A landscape with many peaks, sampled at points; each row gives a point and its height.
A climber steps from a point to whichever of its 2 nearest points has the largest rise for the distance, and stops where none of them is higher. Distance is the straight distance between rows; heights are no part of it.
(428): [115 123  79 199 123 182 131 138  55 168 100  73 133 124 145 183 153 113
 105 168  90 169  74  77 102 119 163 151 166 113 168 146 110 112 128 115
 131]  (h 351)
(1132): [139 101 148 106 157 140 110 167 152 127 140 120 107 122  77 151 127 103
 114  82 158 111 129 119 130 133 120 169  85 164 123 155 145 104 185 144
 157]  (h 304)
(765): [ 77 103 153 109 169 141 113 173 101  91  95  53 136 129 139 135 106 133
 134  98 162 148 114 134 109 121 113 165 160 144 150 102 124 121 159 156
 153]  (h 410)
(1122): [ 52 213 143 137 158 108  90 108 102 142 155  98  75 117 111 168 129 101
 161  86 178 140 150 121 157 108 110 141 127 122 154 113 144 166 111 158
 144]  (h 549)
(1389): [192  73 185  63 125 143 126 131 117  58 120 155 168 206 127  82  82 143
 131 106 122 125 113 136  98 191 108  84 142 138 103 172 124 160 123 136
 136]  (h 133)
(735): [ 77 189 135 129 126 103  84 103 162 151 113  97  78 112 160 151 177  95
 124 111 123 125 144 114 157 109 119 129 110 142 148 151  61 118 119 101
 114]  (h 467)
(686): [185  52 158  62 122 138 179 161 134  95 108 181 171 170  95 109  85 132
 122 121 145 114 117 152 119 199 102 102 144 114 102 116 138 147 115 155
  98]  (h 108)
(880): [115 157 184  87 157 156 133 171  78 155 115  79 108 105  69 164  72 144
 147  92 162 143 149 140 176 115  94 161  77  87 145  72 122 159  85 165
 111]  (h 561)
(1384): [123 141 110 194 117 196 132 135  35 151  91 130 122 133 133 210 136 112
  88 134  84 179  97  84 111 142 113 130 144 152 165 194  91 105 132 115
 146]  (h 391)
(316): [155 127  77 145 115 166 138 120 151 147 161 202 167 102  96  97 119  99
 159 138 149  99  98 138 118 140 118 142 141  82 131 179 156 123  59 125
 104]  (h 251)
(886): [163 119  93 133 140 139 138  88 194 146 126 155 154 135 172  95 150  86
 131 144 190  82 133 126 122 112 103 126 144 129 164 124 120 122  54 117
 105]  (h 310)
(259): [ 65 149 141 123 133  53 138  68 117 112  99 115 105  91 151 120 167 181
 138 191 156 130 147  95 117 142 165 135 152 110 116 115 154 131 105 126
 116]  (h 252)
(90): [137 122 133 148  99 143 121 166 120 121 126 106 163 171  84 145  99  69
  81 150 165 138 125 150 120 144 186 157 131 196 130 159 108 102 155 122
 130]  (h 273)
(1503): [162 114  97 115 113 164 119 163  89 125 138 133 155 175 183 120  76 101
 163 128 118 137 133 133 146 165 152 135 162 132 145 166  58 142 124  87
 162]  (h 224)
(1089): [ 82 141 103 139 100  83 113 157 100 125 112  97 105 113 159 146 136 126
 106 150  70 116  89  77 106 152 156 158 233 101 115 150 100 132 144 150
 169]  (h 283)
(1188): [110 105 157 114 114  85 128 163  88 148 141 110 111 141 134 103 141 125
 121 104 137 161 144 132 155 140 156 121 113 175 133 165  88 148 103 148
 158]  (h 161)
(63): [212  92 109 144  88 128 133 111 171  91 161 159 144 168 167  83 142 110
  92 113  75  95  72 150 105 151 114  75 115 111 141 145  75 124  90 108
  95]  (h 366)
(1193): [126 107 105 151 126 169 150 142  91 127 114 115 120 180 172 143 134 146
 108  83  57 142  90 100 100 109 150 109 131 170 108 152 118 127 134 102
 142]  (h 301)
(426): [159 179 126 176 118 105  94 135 154 134 168 201 164 150 120 116 106 136
  74 138 128 146 166 162 126 104 145 116  99 148 134 116  72  87 148  93
 112]  (h 505)
(234): [ 78 123 132 135 101  88  84  98 134 121 134 112  97  94 163 163 206 138
 101  83  62 132 119 103 152  97 129 107 138 122 137 126  77  95 103 116
 126]  (h 413)
(96): [122 100 143  93 120 176 120 111 167  82 161 131 148 123 191 104 159 164
 109 150  28 108  91 123  96 131 131  96 145 169 122 137 101 158 109 122
  93]  (h 240)
(1126): [134 184 106 175 133 111 136 110 161 122 153 197 113  93  99  96 112  88
 147 134 148 138 130 146 126 129 122 152 111  93 112 177 158 126 107 128
 141]  (h 230)
(348): [123 175 134 144 154 117 162 128 115 150 133  80 123  68  94 142  95 140
 210 178 161 146 174 158 179 108 113 111 113  83 135  51 180 167 165 138
 136]  (h 430)
(255): [168 105 116 138 169 195 106 152 117  85 149 155 182 179 165 102 103 111
 164 116 104 146 113 161 120 194 111  94 200 106 147 150  63 158 135 108
 155]  (h 193)
(781): [ 71 105 138 120 172 119 117 135 127  97 120  98 149 133  67 112 129 161
 120  91 138 115 148 143 111 100 136 111 117 139 104  77 188 130 161 175
 118]  (h 399)
(1069): [126 114 131 138 114 135 138 140  73 126 166 102 116 164 171 146 141 175
 111  89  98 172 123  95 139  92 141  68  69 183 118 139 123 116 154 119
 126]  (h 348)
(95): [115  97 141 155 125 138 100 146  75 171 155 128 165 104 118 145 149 147
 163 130 160 164 136 138 130 156 166 115 155 121 165 158  81 124 116 116
 176]  (h 525)
(86): [129 135 178  86 150  43 139 111 132  81  81 127 149 142 181  72 139 185
 111 138  99 166 151 123  94 124 133 100 167 147  99  93 169 112 142 133
 123]  (h 223)
(967): [118 142 127 161 118 179  88 144  50 163 104 178 146 138  75 195 119 115
 129 107  98 155 153 100 106 141 133 150 138 138 154 171 113 108 135 131
 152]  (h 437)
(890): [146 107 120 126 179 159 128 123 106 158  73  90 164 110 173 118 121 174
 143 148 199 134 100 138 129 116  81 162 140 134 127 117 162 138 124 133
 165]  (h 358)
(1580): [140 148 127 127 116 107 164  87 123 180 121 158 115 109 149 132 141 187
 167 171 129 169 150 106 137 113 130  90 116  91 134 104 148 119 143 114
 105]  (h 266)
(1201): [131 154  99 151 133 136 118 151 114 153  77 130 137  89 116 130 103 162
 174 180 140 115 152 119 163 112 110 172 196 112 124  87 163 154 178 113
 147]  (h 576)
(1329): [129 112 168  80 121 149 155 181 130 121  82 133 130 144 100 140  87 124
 120  99 113 130 160 128 161 129 139 118 131 141 123  72 109 158 104 157
  87]  (h 451)
(420): [114 124 108 135 121  95 107 143 109 137  96  59 100  94 133 159 143 125
 137 178 135 142 102  80 129 144 152 160 198 112 134 148 141 132 210 131
 162]  (h 311)
(1142): [ 92 196 121 150 191 130 108 116 114 148 156  88 144  72  77 136  99 151
 182 169 182 137 161 153 164 115 128 139 101 116 102 120 178 135 185 126
 171]  (h 421)
(891): [ 80 118 122 116 118  91  97 133 137 103 137 121 125 122 147 142 176 113
 101 129  31  96 111  87 108 154 163 105 213 139  87 162  92 140 108 151
 125]  (h 256)
(1571): [172 180 140 128 145 117 174  91 149 138 165 127  92 132 183 107 126 162
 152 176 150 169 154 116 161  86 132 115  75 122 104 121 165 124 148 111
 127]  (h 239)
(1569): [155 119 106 165 145 134  97 155 113  94 150 186 177 147 103  68  97  98
 137 108 182 128 115 174 111 173  88 135 168  72 153 141 135 123  61 153
 158]  (h 38)
(284): [110 132 138 113 131 141 114 136  84 169 117 157 148 102 125 177 110 154
 150 129 132 160 158 104 126 148 159 143 153 134  99 161 106 103 139 118
 145]  (h 481)
(1343): [158 160 136 139 146 117 152  90 184 139 180 174 115 141 192 114 161 154
 136 138 150 144 157 139 126  95 147  48  88 142 140 124 140 119 121 109
 115]  (h 213)
(1252): [103 164  78 159 165 160 123  89 118 165  78 136 130  75 153 154 170 139
 148 189 170 120 132  96 117 103 115 168 172 124 119 125 206 134 108 128
 145]  (h 411)
(1244): [ 63 147 151  86 117 126 182  75 122 114 112  81 107  89 152 131 134 173
 154 139 145 125 169 127 167  93 148 150  68 111 119  70 128 104  94 110
  95]  (h 254)
(409): [119 108 165  74 132  88 124 137  96 106 118 144 154 128 118 102  92 142
 150  37 129 154 146 123 141 147 106 129  98  99  72 140 121 122  65 126
 137]  (h 194)
(560): [178 107 170 152 142 150 106 160 102 134 177 170 140 171  76 108 103 112
 103  71 144 139 118 162 135 128 112  97  80 137 146 138 130 141 176 155
 157]  (h 360)
(778): [150 146 113 131 174  90 102 125 128 123 103 143 153  96 145  91  98 163
 167 133 138 146 150 149 109 123  85 140 162  67  93  67 160  97 129 146
 136]  (h 300)
(1023): [147 184 130 110 146 167  86 187 135 137 134 200 128 121  87 123  74  29
 161 130 157 114 156 153 127 162 116 187 169 103 166 140 113 160 107 143
 139]  (h 491)
(102): [170 154 100 141 110 142 121 155 102 168 110 182 150  67  72 114  89 144
 179 172 161 152 146 137 157 128  73 166 173  76 143  78 175 114 161 138
 145]  (h 518)
(1219): [121 117 127 109 153  47 135 100 143 133  89 119 140  89 150  93 141 153
 136 179 191 126 158 122 109 145 121 143 143  98  86  92 166  92 148 131
 132]  (h 274)
(884): [188  91 153  99 132  83 133 104 149  69  97 157 181 156 150  49 112 182
  98 144 107 133 111 130  54 160 124 111 139 120  91 111 165 105 147 145
 123]  (h 255)
(395): [100 113 117 132 173 141  97  94 107 138  99 100 128  90 207 187 198 173
 114 172 141 114 133  89  96 114 146 151 161 178  95 168 168 134 196 117
 128]  (h 356)
(1289): [117 192 137 189 112 129 113 141 102 152 138 124  79 165 127 170 176  76
 108 119 109 152 123 119 138 131 130 101 108 174 186 173  98 178 139 129
 136]  (h 530)
(419): [133 152 110 183 142 110 132 134 136 151 182 183 136 169 150 132 165 114
  90 152 109 159 147 132 117 107 159  83  93 181 120 172  97 104 154  94
 115]  (h 433)
(1009): [138  98 121  76 121 101 136 106 172 122 135 105 103  55 160 135 139 179
 149 178 109 118 156 101 127 105 151 134 127 102  99  87 121  88 174  90
 118]  (h 316)
(310): [142  87 135 113  87 139 130 146 126  90 142  92 147 152 141  77  91 143
  89 122 109 136 135 157 150 131 133 102  72 151 114  99  94 101 100 119
 100]  (h 170)
(875): [100 144  92 135 106  66 139 158 141 137 145 118 131 129  70 143  92  88
 128 150 119 145 138 118 134 149 190 150 196 113  97 131 116 113 156 124
 129]  (h 214)
(1130): [160 118 116  97 116  90 105 170 138 155 110 142 105  95  65 111  94  68
 146  96 189 125 128 135 167 135  84 187 133  62 166 136 110 111  88 166
 127]  (h 24)
(60): [134 110 118 128 142  71 142  91 184 165 129 130 120 109  98  80 192 138
 116 104 172  97 131 101 124 100  90 145 116 131 106 113 205 118 123 146
 121]  (h 485)
(190): [ 97 153 115 152 130  73 131 143 126 127 116  91  97 161 167 134 146 135
 117 164  94 169 118 119 104 151 129 144 177 126 157 114 119 123 241 137
 144]  (h 355)
(538): [159 147 138 171 110 125 115 118 131 197 131 157  67 154 131 158 189 108
 121 139 129 152 127 110 134  84 131  94 121 142 194 137 132 149 168 132
 148]  (h 632)
(1005): [165 149 122 124 110 147 138 136 131 132 104 218 168 161 128 120  63 108
 126 160 121 123 126 134 124 158 112 143 180 105 111 125 103 126 138 109
 104]  (h 296)
(306): [171  68 136 120  81 109 144 126 169  93 130 107 109 182 162  67 152 122
  76 135  53 113  60 133 109 145 142  88 133 150 107 157 118 149 123 111
 123]  (h 412)
(450): [207  88 109  93 104 121 112 154 195 126 143 203 148 174 140 122 110  59
 124 124 159  74 125 135 110 145 100 119 181 134 143 141 103 164  66  93
  84]  (h 409)
(1404): [163 125 121 180 116 123 123 127 103 188 147 138  87  84 161 170 183  92
 166 178 133 147 120 118 129 124 140 113 143 100 202 154 114 169 150 117
 167]  (h 545)
(772): [ 69 207 123 142 117 119  97 130 101 133 126  61 103 107  43 182 110  70
 151 129 146 146 167 133 152 148 174 151 119 110 157  98 109 126 145 147
 130]  (h 560)
(1229): [196 109 111 140  98 124 103 137 174 138 175 190 127 173 109 125 106  85
  95  86 170 112 115 169 124 118 103 101 106 129 154 142  72 144  80  90
 102]  (h 497)
(1092): [114 112 166  83 119 159 159 157 118  81 137 148 149 156 105 125  64 133
 132 126  69 119 146 140 132 154 140 113 180 138 108  98 107 154 136 134
 109]  (h 393)
(602): [156 135 116 188 106 147 132 136 135 119 120 117  90 148 143 127 149  49
  90 133  82 118  82 143 124 133 121 131  95 158 190 195 100 157 159 107
 123]  (h 435)
(1436): [246 114 128 145 115 128 137 105 173  84 149 187 122 193 156  60  98 116
 121  94 129 112  75 145  99 133  85 102  76 112 141 157 125 113 120  98
 130]  (h 326)
(378): [ 92 122 171  87 121 165 119 164 112 128 125 100 132 112  56 157 117 113
 155  68 123 145 144 141 142 125 116 122 116 122 144  97 117 134 102 154
 121]  (h 507)
(684): [ 68 167 156  92 158 114 105 127 103 147 133  57  87 128 106 147 157 111
 122  69 179 117 150 122 146 105 129 156  54 124 147 109 116 130  94 159
 119]  (h 496)
(356): [108  75 139  57 114  78 133 127 178 103 127  95 108  66 179 131 159 130
 131 145  81  97 144 121 159 112 136 137 153  76 104 109  68  98 122 101
 106]  (h 345)
(355): [ 74 159 111 151 115 137 146 117 141  94 154  72  73 129 107 135 165 119
 110 126  89 113  97 145 110 116 151 131  79 152 125 151 136 107 146 107
 104]  (h 186)
(713): [175 153 171 107 143 132 158 119  94 155 150 176 142 140  52 101  57 127
 131 100 168 133 116 159 135 170  62 127  88  58 133 148 166 163  84 156
 143]  (h 68)
(712): [132 137  93 138 148 213 123 112 117 159 112 139 125  78 162 165 137 163
 184 183 142 147 118 120 138 128 132 139 163 147 132 133 159 135 131 120
 161]  (h 446)
(899): [113 181 105 172 132 205 119 152 146  82 138 166 124 132 138 119 102  58
 116 130  98 127 113 169 117 157 106 147 148 114 163 126  68 153 102 114
 118]  (h 475)
(643): [126 136 145 156 129 129 143 149 111 131 122 102 111 140 164 121 119 135
 135 159 143 169 127 153 129 148 168 128 131 147 139 125  78 149 206 131
 153]  (h 414)
(1082): [140 118 124 136  92 166 155 114 121  91 122 155 154 182 124 110  82 132
 121 125  70 117  92 118 120 158 126 117 150 126 114 140 101 123  86 119
 109]  (h 340)
(300): [138 111 173 101 116 113 166 143  88 106 100 101  83 186 182 105  93 194
 100 154 119 149 150 103 126 113 146 134  65 190  98 138 158 131 153 116
 132]  (h 455)
(1311): [ 91 108 175 114 132  72 119 138 140  99 125 119 150 129  86 108 142 173
  98  68 147 141 168 152 117 108 102 112  90 101 118  72 144  92 133 158
 106]  (h 365)
(570): [ 89 159 158 147 132 102 108 108 129 151 100  78  81 142 140 156 146 132
 105 102 157 127 132 162 138  95 116 139  68 138 150 132 111 138 144 137
 131]  (h 544)
(1324): [112 143 136 162 149 168 107 102 158  53 150 127 126 131 144 102 166 115
  82 131  90 124  81 177  83 126  97 118  91 141 153 147  87 132 134 137
 136]  (h 349)
(392): [183 140 122 126 112 198 158 172 104 129 114 165 160 157 154 132  57  76
 165 164 113 132 120 124 144 167 125 151 194 122 137 125 108 168 173  95
 130]  (h 257)
(1561): [ 60 150 139 137 125  66 141  99 143 122 112 123 142 149 167 118 136 162
  76 171 132 120 166 120 123 125 178 112 141 146  83 113 120 126  86 120
  90]  (h 231)
(787): [190 153 102 154 105 129  98 139 140  86 166 218 166 142  72  80  65  67
 133 122 160 107 114 168 127 150  65 134 129  42 167 138 117 140  71 117
 128]  (h 46)
(205): [109  98  85 115 140 146 119 143 178 117 148 152 148 109 119 151 183 106
  91 115 137  64 104 112  91 113 136 137 161 182 135 154 139 135  80 122
 103]  (h 309)
(226): [133 157 108 118 114 126 142  66 179 161 145 112 111  71 154 163 167 148
 166 172 121 124 169 111 164  76 138 114 137  95 125  84 126  91 147  99
  90]  (h 293)
(279): [158 141 108 163 130 128 133 144 107 194 135 127 144  96  70 149 112 159
 175 154 180 155 160 146 166 101  80 124 121  98 136  57 198 137 159 121
 129]  (h 473)
(629): [ 93 147 120 156 139 121 123  93  96 165 142 122 138 150 178 162 151 158
  95 149 140 165 180 120 124 105 162 116  74 181  96 170 104  91 135 105
 101]  (h 369)
(777): [ 82 124 149  83 102 136 170 104 153  79 112  47  89  82 134 125 120 140
 106 171 119  95 163 149 151 126 142 139  47 156 107 114 109 114 132 125
  86]  (h 234)
(829): [129 101 167  87  82  82 168 130 157  88 139 129 109 165 150  88 148 146
  97 112  62 117 128 120 136 134 147  74 132 164 102 121 127 156 107 128
 113]  (h 470)
(370): [125 115  76 186  98 155 138 133  83 157  62  63 150 155 130 155 119  91
  67 176 127 124  75 102  77 122 135 172 190 118 147 172 115  86 142 155
 158]  (h 319)
(94): [125  89  90 118 151 193 139 138 140 105 121 146 146 132  93 135 150 100
 138 114 118  79  94 119 103 126 152 116 220 160 135 139 162 158  96 152
 158]  (h 279)
(942): [111 122 146 124 154 114 114 140  97 146  71  57 126 111 158 128 112 185
 155 128 173 134 144 121 138 107 101 171 105 127 126  84 134 120 163 138
 152]  (h 382)
(468): [107 109  87 171  92 151 132 111 110 102 115 128 184 124 105 125 118 109
  70 135  70 109  90 130 114 125 144 120 148 113 101 140  96  96  69 112
 107]  (h 307)
(965): [133 115 149  86  96  83 149 138 200 117 113 159 115 124 113 108 127 107
 108  67 113  80 120 120 127 130 103 135 136 133  87 151 123 132  78 116
  93]  (h 244)
(432): [160 177 133 169  81 120 119 161 146 164 174 188 140 169 113 120 104  80
 109  95 125 145 155 160 147  93 116 101  74 118 131 110  76 114 100 108
 111]  (h 572)
(1187): [158 123 112 125 108  98 125 172 140 126  98 177 146 119  98  82  88  60
 147 116 183 106 109 137 130 150  83 166 189  60 161 143 151 128  75 145
 156]  (h 31)
(43): [102 120  93 128 193 170 144  96 165 132 104 158 145 112 206 151 175 156
 111 168 102  99 119  88  90 129 157 142 153 173  95 164 155 147 136 119
 125]  (h 324)
(1331): [108  84 118 104 170 193 158  96 126  94 137 121 136 148 215 111 159 170
 109 159  68 106 100  84  92 149 152 114 131 179 100 179 127 148 120 118
 114]  (h 284)
(1432): [ 73 148 101 112 190 113  87 107 148 137 165  94 123  84  99 164 158 146
 160 163 174 114 186 146 149 120 151 145 108 146  95  98 174 107 182 124
 112]  (h 459)
(463): [151 157  64 144 150 162 127 133 203 142 137 176 146 106 126 106 107  96
 174 141 174  90 110 129 109 120  72 147 125 112 155 114 169 119  72 108
 124]  (h 280)
(1018): [126 101  65 182  96 139 120 118 132 146 145 114 148 137 117 155 173 117
  89 116  67 116  97 118 123 102 166 107 116 158 132 171  95  85 104 117
 118]  (h 281)
(793): [182 126 108 179 108 163 134 135  71 176 125 109 115 101 158 166 138 108
 151 188 129 171 115 140 124 136 142 150 137 134 174 108 108 131 206 120
 142]  (h 474)
(137): [ 79  93 159  91 103  60  92 107 131 126 111 104 104  85 157 169 181 173
 103 121  83 112 130  93 127 130 132 145 181  76 114 130  77 100 164 121
 121]  (h 379)
(1382): [115  50 141  93  88  87 138 166 103 131 131  66 131 146 155 130 141 122
 110  95  89 113 111 121 158 160 169 105 147 179  81 153  94 157  81 132
 146]  (h 146)
(1284): [161 121 150 119 143 133 145 103 141  97 150 159 130 167 169  68 134 170
 110 134 128 149 142 139 108 117 131 101  73 145 125 109 120 104 118 119
 117]  (h 191)
(77): [243 107 103 122 126 120 139  85 164  64 122 165 168 175 157  73  96 153
 101 133  94 116  83 143  80 160  99 116 139  95 118 131 151 105 152 104
 118]  (h 290)
(1472): [113  93 135 132 138 150 153 116 106 119 103 113 144 160 152 127 148 118
 117  92  85 107  84 102  86 129 145  99 182 162 142 143 146 136  88 152
 152]  (h 263)
(1107): [ 91 106  99 119 167  70 120  77 159 116 147 105 140 138 113 105 181 151
 102  86 159 109 147 117 105  80 129 132 106 169  99  91 214  97 172 148
 125]  (h 442)
(920): [126 107  94 131  99 133 126 156 123 151  73  74 154 134 131 155 120  83
  92 169 156 116 115 117 111 152 182 171 156 152 151 157  94  84 143 116
 153]  (h 295)
(418): [ 85 143 110 128  88  32 155 116 145 134 120 130 172 117 131 119 122 139
 113 195 117 140 146 123 143 150 186 123 176 101  92 117  93  89 128 117
 104]  (h 211)
(535): [100 180 128 172 126 183  81 133 121  86 116 120 131 124 113 153 138  98
  95 121  85 149 107 172 103 117 106 121 120 118 173  94  78 120 146 144
 145]  (h 400)
(264): [117 112  91 130 115 141 116 119 164 127 160 106  91  85  93 172 167 116
 142 133 117  77 140  96 126 117 151 146 134 141 135 122 173 111 181 134
 116]  (h 232)
(1495): [ 83 188 139 151 168 120 103 140 140 108 112 128  86 109 103 131 139 100
 144 124 150 127 144 135 123 123 109 127 150 124 150  99 168 165 151 171
 132]  (h 512)
(1555): [149  80 106 144  93 155 135 123 155 138 147 141 136 125 110 142 131 107
 127 126  89 114 111 130 112 123 172 110 122 144 130 134 132  99 165 111
 123]  (h 253)
(817): [137  66  98 102 132 107 150 111 172 130 105 100 113 106 121  89 181 134
 148 107 126  79  87 109 100 116 121 154 177 115 126 113 208 146 122 150
 146]  (h 543)
(1537): [106 118 109 161 152 105 119 100  95 154  47 110 137 104 175 152 170 155
 110 161 170 120 106  77 100 113 126 152 181 146 123 136 170 109 154 145
 144]  (h 385)
(1038): [ 93 130 113 169  77  91 129 108 131 148 145  48  79 119 109 167 188  94
 132 130  97 128 109 110 152 114 179 110  89 126 143 127 137 115 133 120
 100]  (h 204)
(66): [115  75 161  75 142 142 113 158 140  70 134  95 137 116 113  92 112 132
 107  91 141  92 157 182 150 135 120 130  65 137 115  95 101 128 100 141
 106]  (h 156)
(1120): [162  89  84 123 104 125 132 120 211 144 153 166 146 155 165 112 150  80
 100 134 127  57  84 121 118 116 129 117 170 161 126 161 119 135  48 117
  86]  (h 347)
(1582): [ 96 159 125 120 123 116 112 132 150 167 153  57 113  93  93 149 154  95
 150 155 172 126 178 141 167 139 190 138 122 125 137  97 114 125 169 132
 111]  (h 506)
(1338): [ 97 106 107 120  79  67 144 100 169 149 155  97  72  94  81 151 184  96
 153 113 115  88 123  89 148 105 174 125 133 101 150 123 176 114 130 138
 109]  (h 219)
(1083): [108 185 160 117 133 147 115 143  75 149 136  60  96  86  86 189 103 110
 166 123 160 172 140 128 172 124 151 164  83  91 149 109 121 136 124 136
 161]  (h 616)
(1557): [143  97 157 122 150 136 122 159 100 148 153 128 126 163 107 131  78 144
 134  44 164 154 137 108 129 125 112 120  86 142  89 159 165 125 173 153
 183]  (h 331)
(401): [100 196 142 128 156 148 118 180 113 129 105 156  97 104  63 125  98  63
 146 154 171 118 137 150 137 146  91 171 166 122 150 111 157 187 122 160
 113]  (h 452)
(795): [ 86 113 116 120 123  82 149 150 129 106 141 124 134 122  94 106 132 109
 136 104  86 125 107 103 115 183 175 110 198 117  93 154 134 131  98 137
 148]  (h 233)
(743): [ 86 126 140 164 142 165 116 101  73  88 136  96 146 120 139 118 184 154
 105 108  92 153 100 152  98 137 119 122 107 148 127 136  89 130  74 133
 132]  (h 306)
(1302): [114 165 131 137 140 131 144 108  98 177 123 122 120 134 154 158  94 170
 144 149 159 157 167 100 163 106 146 147  49 173 107 134 146  86 172  89
 112]  (h 327)
(670): [122 129 176  76  74  95 121 117 120 112 112 138 114 118 121 104 135 154
 111  53  95  98 125 128 161 144  83 132  87 114  80 137 106 135  31 105
 127]  (h 215)
(52): [106  68 143  78 117 116 159 134 151 107 161 115 115 149 134 111 163 176
 106  97  87 117 128 118 125  98 164  77 106 157 132  73 173 117 119 151
 113]  (h 538)
(751): [178 156 116 127 156 122 128 119 154 122 149 197 135 124  98  73  81  96
 161  86 176 115  97 149 138 135  49 127  93  43 144 120 162 140 102 142
 134]  (h 56)
(303): [ 69 187 165 107 161 133 115 113  85 159 154  75 110 142 132 185 107 166
 124 155 188 150 197 125 172  89 170 138  35 182 108 131 149 133 146 129
 116]  (h 299)
(578): [140  91 143 104  97  92 125 170 176 141 128 160 123 158  89 124 125 106
  93  75 154  99 129 122 127 127 118 142  95 189 127 173 106 121 137 126
 116]  (h 277)
(494): [ 83 137 177 111 143 130 116  72 118 136 143  84 106  93 141 166 131 207
 136 153 175 134 168 148 157  95 127 131  32 141 126  80 133 113 131 124
  99]  (h 275)
(451): [146 111 136 140 135 145  95 103 110 174 160 143 141  80 142 170 173 156
 163 134 153 152 152 150 142 103 125 102 122 109 148 107 104 120 135 112
 164]  (h 569)
(595): [ 94 122 173 102 121  90 146  87  83 106 156 122 100 153 164 116 140 201
  94 122 113 149 162 107 137 105 152  80  46 173  87 138 149 137 116 138
 118]  (h 397)
(181): [165 154 109 131 145 180  98 169 162  65 135 198 135 160 124 118  82  45
 163 107 130 101 107 148 136 150  70 151 174  98 163 124 106 171 103 138
 122]  (h 603)
(1006): [150 153  88 119 154 175 131 137 121 166 129  89 135  74 130 161 126 170
 198 187  99 139 139 114 162 117 137 120 199 164 111  98 165 155 210  96
 150]  (h 501)
(160): [125 109 152 117 121  99 125 148 107 145 122 171 154 144 139 107 109 129
 153  76 159 135 120 109 143 173 130 137 143 123  97 176  93 168  64 140
 147]  (h 177)
(916): [155  93 120  92 136 101 187  98 167 117 111 117 107 138 150 100 141 159
 135 124  89  99 111 113 106  98 126 115 108 131 105 109 201 126 145 149
 122]  (h 631)
(1423): [158 110 146 108 152 112 137 122 161  98 121 149 157 116  82  96 108 167
 151 106 110 149 136 146 136 125  91 110 110  73 115  73 164  90 128 149
 132]  (h 332)
(1373): [113 155  95 185 147 113 141  98 139 113 136 137 110 109 123 109 153 127
 123 137 122 127  99 141  96 125 130 148  96 125 107 167 141  95 140 119
 122]  (h 210)
(584): [165 131 148 148 145 180 128 157  94 186 162 154 126 134  37 147  86 136
 137 133 153 148 149 158 134  96  89 126  73  92 146  91 186 146 166 154
 155]  (h 432)
(714): [155 103 138 110 115 131 206 100 115 142  80 120  97 142 159  97 114 177
 106 148 135 116 121 105 103 112 117 162  84 158  99 146 192 132 120 127
 103]  (h 533)
(352): [ 85 130 144  89 152 141 120 151  97 103 119  79 103 114 132 128 107 125
 172  49 129 149 113 120 151 120 111 156 146 105 144 119  90 159  93 132
 160]  (h 454)
(1471): [172  72 127  68 127 180 103 139 106  86 121 185 199 174 131  96  76 130
 138  96 113  98 122 146 131 192 118  77 185  99 122 141  66 148 105 115
 125]  (h 162)
(1223): [136 135 141 154 123 168 114  94 116 149 108 121 123 119 149 173 135 154
 134 131 115 152 130 151 130  97 112 137  83 122 159 121 115 110 126 122
 123]  (h 640)
(441): [166 119 180  69 131 157 164 135 140 100 117 183 113 138  71  96  72 137
 153 103 130 134 121 153 140 179  77 121 105 115 121 128 143 186 108 153
 112]  (h 86)
(1476): [164 160 169 162 120 187 133 142 103 172 163 138 121 182  90 167  92 120
 135 102 129 149 126 150 151  99 109 101  42 115 163 123 140 161 155 152
 150]  (h 395)

Call two points neighbours if one is among the 2 nearest of the other. Go from one point of each pair to the other, from neighbour to neighbour, staying as high as possible. Name the lowest point that can't be avoided.
(538) and (1122): (1324)
(1223) and (181): (401)
(432) and (916): (1472)
(1083) and (1201): (1142)
(1223) and (1122): (684)

For each start below, name the point where the climber stops.
(777): (432)
(418): (916)
(90): (1223)
(86): (916)
(875): (538)
(160): (1201)
